Points on a hilly landscape, in no order, each with its height.
From any point a ball takes the steepest step (drop divided by distance) to one of its 4 nearest points. It stops when none of these is lower. Distance is the straight distance between rows; heights are no part of it.
J_551: 51 100 135 78 130 90 72 102 71 64 98  h=519
J_179: 126 51 101 92 126 105 34 113 97 140 105  h=509
J_187: 77 57 128 91 120 98 67 60 100 70 126  h=617
J_326: 67 143 84 94 136 88 128 128 39 125 65  h=533
J_805: 140 90 93 90 132 122 97 119 102 184 127  h=195
J_787: 113 74 73 134 68 125 124 89 108 168 107  h=364
J_412: 62 107 129 70 133 91 134 96 70 86 119  h=404
J_431: 76 125 96 109 67 79 87 122 108 53 59  h=537
J_270: 47 106 97 121 71 97 158 102 96 102 86  h=270
J_884: 114 65 120 85 136 116 97 71 99 115 149  h=505
J_826: 63 108 96 129 58 82 110 109 107 64 72  h=407
J_657: 129 125 112 66 95 105 131 91 144 74 146  h=625
J_407: 53 128 100 106 110 92 155 118 64 112 77  h=443
J_362: 120 139 113 67 98 89 123 118 126 64 120  h=495
J_962: 52 127 86 129 63 83 129 129 86 84 53  h=520
J_225: 110 75 111 98 127 109 137 75 99 126 145  h=298
J_46: 142 126 88 99 121 84 45 116 73 80 45  h=279
J_399: 62 102 132 73 142 83 101 95 79 67 120  h=406
J_275: 127 68 62 135 33 124 88 88 131 132 99  h=265
J_85: 75 125 63 133 89 88 97 127 48 109 26  h=564
J_215: 130 74 83 124 44 113 74 76 154 94 107  h=201
J_668: 62 106 107 100 107 103 167 101 86 113 116  h=296
J_587: 74 131 84 116 67 79 81 127 102 63 42  h=746
J_869: 140 149 96 89 126 83 56 127 89 73 68  h=171
J_803: 159 110 107 76 84 117 103 65 147 84 151  h=703
J_265: 134 55 108 91 130 121 49 90 101 131 129  h=429
J_929: 70 93 95 114 104 113 163 84 95 121 114  h=348
J_257: 78 84 92 122 72 112 168 79 101 126 117  h=324
J_406: 82 82 115 78 134 106 121 68 100 104 137  h=411
J_573: 131 63 108 82 138 120 86 91 101 151 131  h=380
J_349: 117 129 87 104 104 81 42 132 86 71 40  h=311
J_621: 158 153 89 77 155 98 84 123 83 96 73  h=68
J_627: 110 79 93 111 108 122 142 73 101 146 132  h=363
J_290: 129 56 105 83 119 98 21 140 105 136 98  h=644
J_839: 55 122 120 78 145 83 134 112 70 86 100  h=97
J_580: 54 121 109 95 107 91 156 110 77 110 93  h=376
J_806: 62 67 121 89 111 88 68 67 100 57 109  h=600
J_417: 78 86 80 135 43 104 130 80 118 93 92  h=84
J_961: 99 129 99 96 90 80 69 136 104 50 59  h=497
J_338: 131 68 105 82 139 109 66 110 98 150 126  h=318
J_979: 65 107 125 91 130 95 155 95 86 96 119  h=39
J_656: 143 81 96 80 135 115 80 127 100 172 123  h=221
J_914: 59 87 89 131 47 102 139 88 106 99 92  h=249
J_757: 81 86 98 129 45 104 97 87 127 63 89  h=361
J_814: 102 76 76 140 37 112 96 73 122 101 99  h=489
J_711: 80 95 108 92 123 105 147 78 97 111 131  h=301
J_59: 116 72 106 92 127 121 132 71 97 144 144  h=258
J_917: 147 71 88 112 50 115 55 84 144 104 111  h=246
J_135: 117 124 71 125 93 89 50 117 68 86 26  h=423
J_511: 120 62 115 89 135 113 69 78 103 115 140  h=498
J_33: 63 139 78 122 105 87 126 126 41 129 38  h=603
J_523: 97 92 103 116 56 100 82 89 145 57 105  h=426
J_20: 55 119 134 73 154 72 79 120 45 82 86  h=604
J_548: 103 59 120 87 113 102 56 72 109 99 126  h=561
J_231: 101 59 117 83 127 112 92 71 102 104 147  h=511
J_970: 98 113 118 97 67 87 80 102 138 43 99  h=457
J_994: 55 114 89 117 66 88 144 121 91 103 71  h=337
J_352: 85 133 80 122 73 77 80 127 76 91 30  h=594
J_730: 118 142 117 81 102 87 84 132 122 47 100  h=351
J_359: 137 80 90 101 124 128 114 98 99 169 124  h=83
J_258: 93 130 65 127 85 81 73 123 61 101 23  h=502
J_823: 166 103 98 76 82 120 102 84 136 109 154  h=667
J_710: 126 75 99 92 119 127 123 77 100 160 137  h=194
J_194: 140 93 107 83 73 107 78 78 153 73 139  h=524
J_933: 91 70 74 133 54 113 134 78 110 141 105  h=752
J_255: 89 74 107 112 102 118 159 74 97 134 134  h=399
J_189: 107 129 115 87 83 77 79 127 124 38 80  h=479
J_256: 152 146 91 84 137 92 54 115 73 89 69  h=233
J_472: 128 155 102 73 135 87 69 136 95 67 73  h=145
J_32: 123 98 101 96 73 104 79 80 146 59 131  h=606
J_104: 81 117 100 112 59 90 94 113 120 41 80  h=430

Where does a ball stop that starts at each point below?
J_231 => J_979
J_85 => J_621
J_255 => J_359
J_961 => J_621
J_407 => J_979
J_265 => J_359
J_352 => J_621
J_20 => J_979
J_326 => J_979
J_179 => J_359
J_258 => J_621
J_290 => J_359

Two balls start at each pair of points below. Name the first point that both come to, or write -.
J_929 / J_826 => -
J_511 / J_32 => -
J_994 / J_33 => -
J_884 / J_187 => -

Write out the way that a ball takes from each point below.
J_627 => J_710, J_359
J_962 => J_994, J_270, J_914, J_417
J_523 => J_757, J_417
